Each row is a point on a tangle of strands that fork, close into loops and nearly touch. The rows are in no order.
Points whose rows are less than 88.6 apart are linked; no others are. Some points are linked to none.
Z774: [ 10  14  -5 -21  -5 -11  12  23   9  -3  -9 -40   7 -35   1 -52 -10 -37
  -4 -28  39  13]
Z831: [  6   8  -1  17  16 -17 -26  -3   0  26  18  14 -39  -7 -22  27   5  38
  14   5 -43 -24]
Z70: [ 11  20   6  16  54  19  32 -14  22 -36 -22  -8  32 -19  12  12 -27  10
 -18  -6 -28   7]
Z753: [ 10 -14  16  10   4 -30 -29 -18 -10  37   9  -3 -36   8 -12  -3   5  38
  -1 -13  -7 -51]
Z741: [-21  20  21   2 -47  -7  -9  36   6  19  17 -22 -40   2 -37   8  14   2
 -10 -13   5  46]
Z721: [ -6  17  14  15 -25 -30  19  14  -4  37  15 -17  -6 -27 -11   3  -4  13
  28  17 -27  -7]
Z769: [-32 -43   5  25 -28 -11  23  30 -12 -21  39 -43   4  16  -7   1  12 -41
 -53  26  13 -19]
Z659: [ 24  24  23 -16  51  23  35  -1  47 -17 -31  -5  14 -20  -5  15 -36  25
 -23 -42 -32 -21]
Z380: [-29 -17  45  44 -17   3   2 -28  22 -31   7 -66 -18  -7 -26  26 -10 -28
 -31  21   0 -29]
Z842: [ -6  13 -35  12  32   1  16  28  -7 -33   5   0  20  -9  15 -12   1 -20
  -9  15  -6  49]
Z35: [  5  37  54  -5 -33  -4   5 -31  16  -7 -17 -17  11   0   5  16   0  32
   6  -5   2 -11]
Z767: [-15   3  28 -25 -49 -29 -11   2   2 -17   3 -18   6   3  13 -16  -2 -14
 -10 -19  40 -21]
Z758: [-35  -6  17  45   7  -8 -38 -37  22 -20   0 -51 -26 -36 -18  19 -29 -24
  -9  13 -12 -19]
Z814: [ 10   0  -2  27  41  18   6  -9  35 -20   2 -12  -6  23 -24  21  14  18
  -6  15 -39  32]
Z96: [ -9 -31   5 -15 -39   8 -11   1 -15  57 -29  48  26 -14  33  -4 -49   9
  23   9  31 -38]
Z31: [  6 -39   2  30  -3  22 -34 -24 -13  44   7  -2 -12  40 -30   3  26  22
 -11  20  11  16]
Z447: [ 10   6 -29 -19 -30  56  20 -15 -12  16 -25  20  61 -11   4  -4  21  -3
  13  -8  15  40]
Z792: [  1  15 -37 -17 -16  13   2 -18 -15   6 -12   9  36 -41  18  35 -24 -32
  40  25 -28  12]
Z152: [ 20  26   5 -22  -5  17 -30 -17 -22  20 -20  66 -32   5   0  13   8  31
  29 -26  -1  -3]
Z813: [  6  51  -2 -15   4  29   2  -7   6  -1 -39  52 -18 -23   5  -3  16  14
  23 -26   4 -16]
Z209: [ 39  31 -14 -33  35  38  17 -10 -17  56 -30  34 -34 -12   3  21 -47 -11
 -12 -31  -3 -46]
Z992: [ 12 -31 -21 -14  -1 -40   0 -28 -18 -16  23 -29  25  16  23  -2 -11 -23
  33  32 -10 -19]
Z937: [-24 -33 -29   4  10   2 -19  18 -17  27   7  28  19 -13   9 -28  11  -5
 -15  -5  35 -10]
Z64: [-16  19  44  16 -33 -30  43  43   3  -6  24 -48  -8   2 -11  -2  -4   3
 -29   5  -8  11]
Z18: [ 39   7  13 -34  19  -6  -6  20 -39  38  -8  30 -44  12   4 -11 -17  15
   1 -36   4  20]
Z872: [ -4 -18 -32  10  56  24 -36 -15  31 -10  17   1 -14 -14 -19  23  16   9
 -32 -26 -33 -28]
Z833: [ 25 -26 -12 -34 -13   4   4  21 -34  52 -19  40 -11   5  11 -52  -7  -6
  41 -22  38  13]
Z737: [ 20  14  19 -26 -62 -10   8 -18 -19 -32  -3 -22  35  45  22  19 -25  -7
   6  26  13  44]
Z359: [ -8  19  38   9 -61 -27  -1 -14  -5  19   7   1  -7  10  -4   9   5  27
  36  18  -1  -2]
Z870: [  2   5 -27 -29   1  -5  -5  -2 -29  33   8  24   9 -22  12  59 -26 -13
   7   7 -37  -5]
Z490: [ -2  -2 -15  28  57  41 -18 -13  53 -16   4  22  -7   4 -35  35   8  37
 -16 -11 -51  -5]
Z27: [ -1 -53  11  -4 -33 -22 -28 -36 -10 -19  11 -15  -3  67   3  19  -1 -16
  -5  45  23 -21]
Z658: [ -6   0  26 -12 -26 -30  27  12 -20 -10  35 -34   8  18  10  33 -13  -7
 -29  12 -18  -1]
Z160: [-11  -2  37  18  30   4  57  24  39 -39  10 -22  27  16  -8  27 -17  24
 -47 -14 -40   2]
Z499: [-23 -29 -13 -11 -52 -17 -57 -24  10  26  -7   0   4 -10   4  10 -24 -10
  40  17  11 -16]
Z823: [ -8  20  28  -9  14  23   8  -3  32 -14  -8  -4   4 -17  -6  23  -2  23
 -39 -43 -14 -23]
Z74: [ 27   2 -13 -25  37   8  12  15  12  19  -8 -24 -12 -28 -12 -43  10 -15
  -9 -50  18  -5]
Z437: [-34  23  23  47  -1  -3  -5 -25  18 -23  -5 -26   1 -60   4  21 -33  -6
  18  20 -29 -15]
Z5: [ -9  10  20  32 -22  -2  -2 -17   2  -8  13  -5 -10  23 -15  22  27  19
  20  38 -19  10]
Z30: [-19  -6 -11  32  22  22  -9  11  14  13  -3   3  11 -27  -7 -42  27   0
 -18 -13  31  -3]
Z905: [ 15  32 -24 -45  15  30   8  11 -29  34 -18  53 -19 -19  10  52 -31 -13
  -9 -21 -20  -6]
Z117: [-11  17  27  29 -22  20  10  18  25  -8  -2 -24 -16   9 -33 -17  37  11
 -18  -2  14  42]
Z663: [-31  -9 -39  19 -12 -20  -8  11   0  -2  32  -5   0 -24  -5   5  25 -21
  33  30 -25   3]
Z386: [ 28   3 -10   9  30   8  12 -23 -11   9   4  -6  23  12   1  20   2  19
   9  23 -31  20]
Z502: [-19 -24  11  31  -3  -8 -46 -39  10   9  11  -7 -25   8 -21   1  23  19
 -19   4   5 -59]
Z195: [ 14  18  -4   9   6 -40  32  21  10 -26  19 -30 -20  15  -7 -24  22   4
  32  14 -20  17]
Z525: [-13  -8 -24  36  26  12  14  22  -5 -21   6  10  37  -1  15 -49  22 -16
 -16  18  29  26]
Z636: [-22  -3 -13   9   3 -35 -43 -15  -5  10  15  -7 -28 -26  -3  35 -18  -3
   5   9 -32 -39]
Z384: [-12  24  50  31  -7  -6 -19 -39   2 -16 -22 -10  12   2  17  12 -30  17
 -15  23  20  10]
Z863: [ 26   8 -16 -28 -34  43  25  -7 -36  26 -34  56  24   7  13 -22  14   9
  37 -11  16  29]
Z486: [-16  20  12   3 -16  27  22   9  26 -22   3  -9  24 -12  -9   0  37   7
 -16 -21   0   5]
Z281: [  8 -12   6  11  16  18  -9   9  11  39   1 -37   2 -15 -28 -36  14   1
 -29 -26  27  19]
Z329: [ 26  -5 -32 -35 -13 -20  26  -7 -26 -37  13 -17  48  18  32 -10 -14 -32
  21  18  -3  16]
Z9: [-14  -6  -9  -8 -10 -19 -13   3   2 -10   9 -40  10 -23   5 -10 -14 -37
  -3  -1  21   3]
Z476: [  5  16   4   5  16  29  35   8  23 -27   4  18   8  34 -19  22  37  43
 -10 -10 -43  28]
Z32: [-16 -19 -18 -16  14 -23 -12  27   2  17  27  -9 -31 -14 -16  -4  24  -1
 -26 -36 -13 -45]
Z677: [-42 -32 -29  10 -14 -21 -57 -26   0  -2  13  -6  -5 -32   4  11 -13 -32
  19  15  -1 -34]
Z731: [ -1 -10   1  -4  -7  10  -2 -11  -7 -29   7 -36  36  14  12   6 -15 -34
 -36   7  22  27]
Z263: [  1  17  38  40  14  -8  -1   4  -7   4 -18 -14   2  15   7  -9 -27  18
 -32  26  22  46]
Z611: [ 23  12  14 -14  14  24 -19  12 -17  22 -12  24 -39  18 -13  -9  17  23
  -4 -38   8  61]
Z282: [ -3  22   3  19  55  20  -5  17   7 -28 -22  29   4   9  10  -1  -6  25
 -42 -10   8  41]
Z280: [-17 -15  -9  19  23  13   4   2  15 -49  17 -35   4  11  -6  11  10 -28
 -43   9   3  15]
Z638: [ 15  22 -32   9  40  34 -11 -38   2  16 -30  43   9 -42  13   6 -15  -7
  20   2  -6 -43]
Z115: [  4   0  -2   6  49 -10 -13  -4  41 -21   9 -11 -35   9 -17  -7  20  25
 -10 -24 -19 -29]
Z365: [  3  33   2  -3  45 -16  13  29  25  -5 -15  23 -35 -29   2   3 -22  14
  -2 -23 -30 -39]
Z453: [ 14  20 -29 -20   6   4   7 -17  -1 -29   4  11  13   6   7  21  30   1
  29   6 -33  11]
Z290: [  4 -17  -2   3 -22 -43   7  18  -8  -1  31 -24 -29  35 -13 -37  45  -2
  23   9  10  -3]
Z452: [  6 -21 -39 -37 -17 -31  -6 -10  -6   1  -4   7  20 -16  34  -6 -31 -32
  62  23   2 -23]
Z550: [-23  17  36  44  -4   0  53  27  24 -33   8 -38  20 -13  -6   4 -18   5
 -30  12 -22  12]
Z894: [ 17 -17  -5  -8  -5 -13   0  15 -25  26  26  16 -30  27 -13 -32  45  18
  35 -14  -2  14]
Z585: [  9  12   4  -8   4  24  18  12 -16  45  -9  19  15 -29   1   5  -7  13
 -15 -18   3  -3]
Z912: [ 38  -2  16 -41 -22 -15   0 -32 -27  10 -12 -13  27  35  22  18 -36   6
  16   8  10  25]
Z269: [-10 -38  22  13 -38 -26  -1 -18   1 -46  18 -37 -27  47 -16  15  23 -34
 -18  46  16 -44]
Z271: [  1  24  17  11   8  31  57  27  48 -37 -14  -1  26   6 -24 -12  29  33
  -5 -29 -28  21]
Z130: [ 23 -13 -27 -26  32   2  11  -9 -18 -21  -4 -19  47  -7  35 -16 -26 -35
 -14  -6  21  11]
Z110: [ -2 -51  -7   3 -24  27  -6 -17 -23  22  21   6  34  47  -5  11  26   2
 -18  25  19  19]
Z991: [-35  12 -37  29  -2   9 -17  -5   5 -12   1  37  16 -43   8   1  27 -11
  36  26 -10  -6]
Z443: [  4   9  28   8 -63   4   2  -8 -13 -44  -3 -15  10  62   0  14 -13 -25
 -21  53  28  47]
Z631: [-34   8 -11  48  22   7   5  -5  18 -21   1  -7  19 -58   3 -11   1 -13
  21  13 -19 -12]
Z956: [ 15   0  -3   0   0  13   2 -29 -15  41 -27  40  25 -24  22  -5 -27   6
  18   7  19 -60]
Z599: [ -1   2   4  -2  15  19 -16  22 -10  -6 -11  12   0  17  -2 -17  12   3
 -41 -16  35  57]
Z553: [ -5   3  28  29 -12  -3  -5   5 -13 -28  -2   6 -11  53  -1   3   0   3
 -35  41  32  45]
Z867: [ 15  21 -19  -6   8  10   0  -7 -30   1 -28  56  16   4  26  -6   3  12
  25  15   7  28]
Z326: [ -7 -11 -39 -32  10  -6  -5  20  10  -2  19 -13  -5 -23  -6 -38  37 -27
   7 -32  10 -21]
Z104: [ 10  13   4  -8 -11 -13  39  28  -6  38  21   5 -12 -22  -9 -13  31  20
  21 -18 -23 -30]
Z505: [-16 -43   5  15 -39  -9 -49 -43  10   4   4  -8 -16  38 -17  -5  30   1
  13  23  28 -28]
Z846: [ 43  29 -11 -24  49   0   7  -5   0  26 -22   8 -29 -24   2   1 -29  -1
  11 -22 -12 -30]
Z105: [ -6   5  12  27  30 -35  12  17  50 -38  11 -37 -42  12 -29 -14  16   7
  11   9 -30  -6]
Z930: [ 26  16  16 -50 -23   4  10  29 -44  34 -27  41 -29   4  18 -27 -24 -14
  20 -43  32  27]
Z536: [-15  -7  37 -34 -63 -15 -26 -16 -14  -8   4  12   7  40  20  22  -6  11
  -6 -10  29 -14]
Z376: [-25 -47  -7  17 -12  -7  -7   6   5 -46  22 -46 -36  24 -33  15  26 -61
 -42  38   8 -23]
Z379: [  0 -65 -25 -23 -15 -13  -8  29 -30  48  13  29  13  17  15 -44  -2   4
  18 -11  34 -16]
Z666: [-13 -23   8  19  52  19  27  23  39 -50  15 -15   8  20 -15   9  10   3
 -56 -14 -17  -1]
Z824: [ 12  22 -17 -34 -16 -11 -33  -2 -14  30 -23  41 -41 -13   2  -2 -10 -11
  49 -12  10   3]
Z189: [  9  17 -25 -38 -40  -1  -8 -12   2  28 -31  -1  18 -40  16   9 -46 -39
  59  18   4   2]
Z667: [ 22 -38 -18 -31 -11  19 -11  -6 -30   3   9   7  25  55   7 -10  10  -7
 -12  -4  32  52]
Z561: [-12 -35  16 -35 -54  -2 -29   3 -18  26 -15  42  19  24  35   7 -34  18
   6  -2  39  -7]
Z990: [  1  42  26   0  20 -26  46  31   2 -24  -8  22  -2  -9  27 -11  -9  25
  -5 -12 -13 -27]
Z404: [ -2  -2 -11  -5  31 -16  33  59   6  13  28  13 -25 -13 -14 -18  33  17
  -9 -31 -25 -22]
Z706: [-16   8 -33  -1  43  -9  20  56  19 -30  22   7 -19 -13  -3  -8  20  -8
 -12 -13 -27  20]
Z88: [ 39 -31  -1 -43   2   0 -18 -23 -23  18 -13  -4  11  33  19 -23 -20   0
  16 -13  36  29]
Z822: [  1   9 -15  10  -2  -8 -24   3 -17  33  -9  27 -10 -11   7  -7  -5   6
  37  22   4  25]
Z20: [ -1  13  -3  40  44  14   0 -34  20  -1 -20   3  13 -55  12 -23 -18   5
  16   6  -7 -47]

A piece is all that can be reached along the links. How many separate loops has the piece of each point below (a circle has one, a figure eight two, a Y none), and how many tips (points with one link)?
Z490 | loops 0, tips 4
Z130 | loops 1, tips 7
Z376 | loops 0, tips 2
Z824 | loops 0, tips 2

A tip is a point with one link. Name the tips that can be reached along the links from each point below, in the order of the rows.
Z386 | Z70, Z741, Z453, Z894
Z867 | Z447, Z813
Z269 | Z769, Z499

Name the points in between on the shortest way along the links from the first point to the second, in order.
Z991; Z992 | Z631, Z20, Z638, Z956, Z96, Z561, Z536, Z767, Z9, Z731, Z130, Z329
Z937; Z443 | Z30, Z525, Z842, Z706, Z404, Z104, Z721, Z359, Z35, Z384, Z263, Z553
Z282; Z9 | Z599, Z611, Z18, Z930, Z833, Z379, Z937, Z30, Z281, Z74, Z774
Z117; Z290 | Z486, Z271, Z476, Z814, Z490, Z872, Z115, Z105, Z195
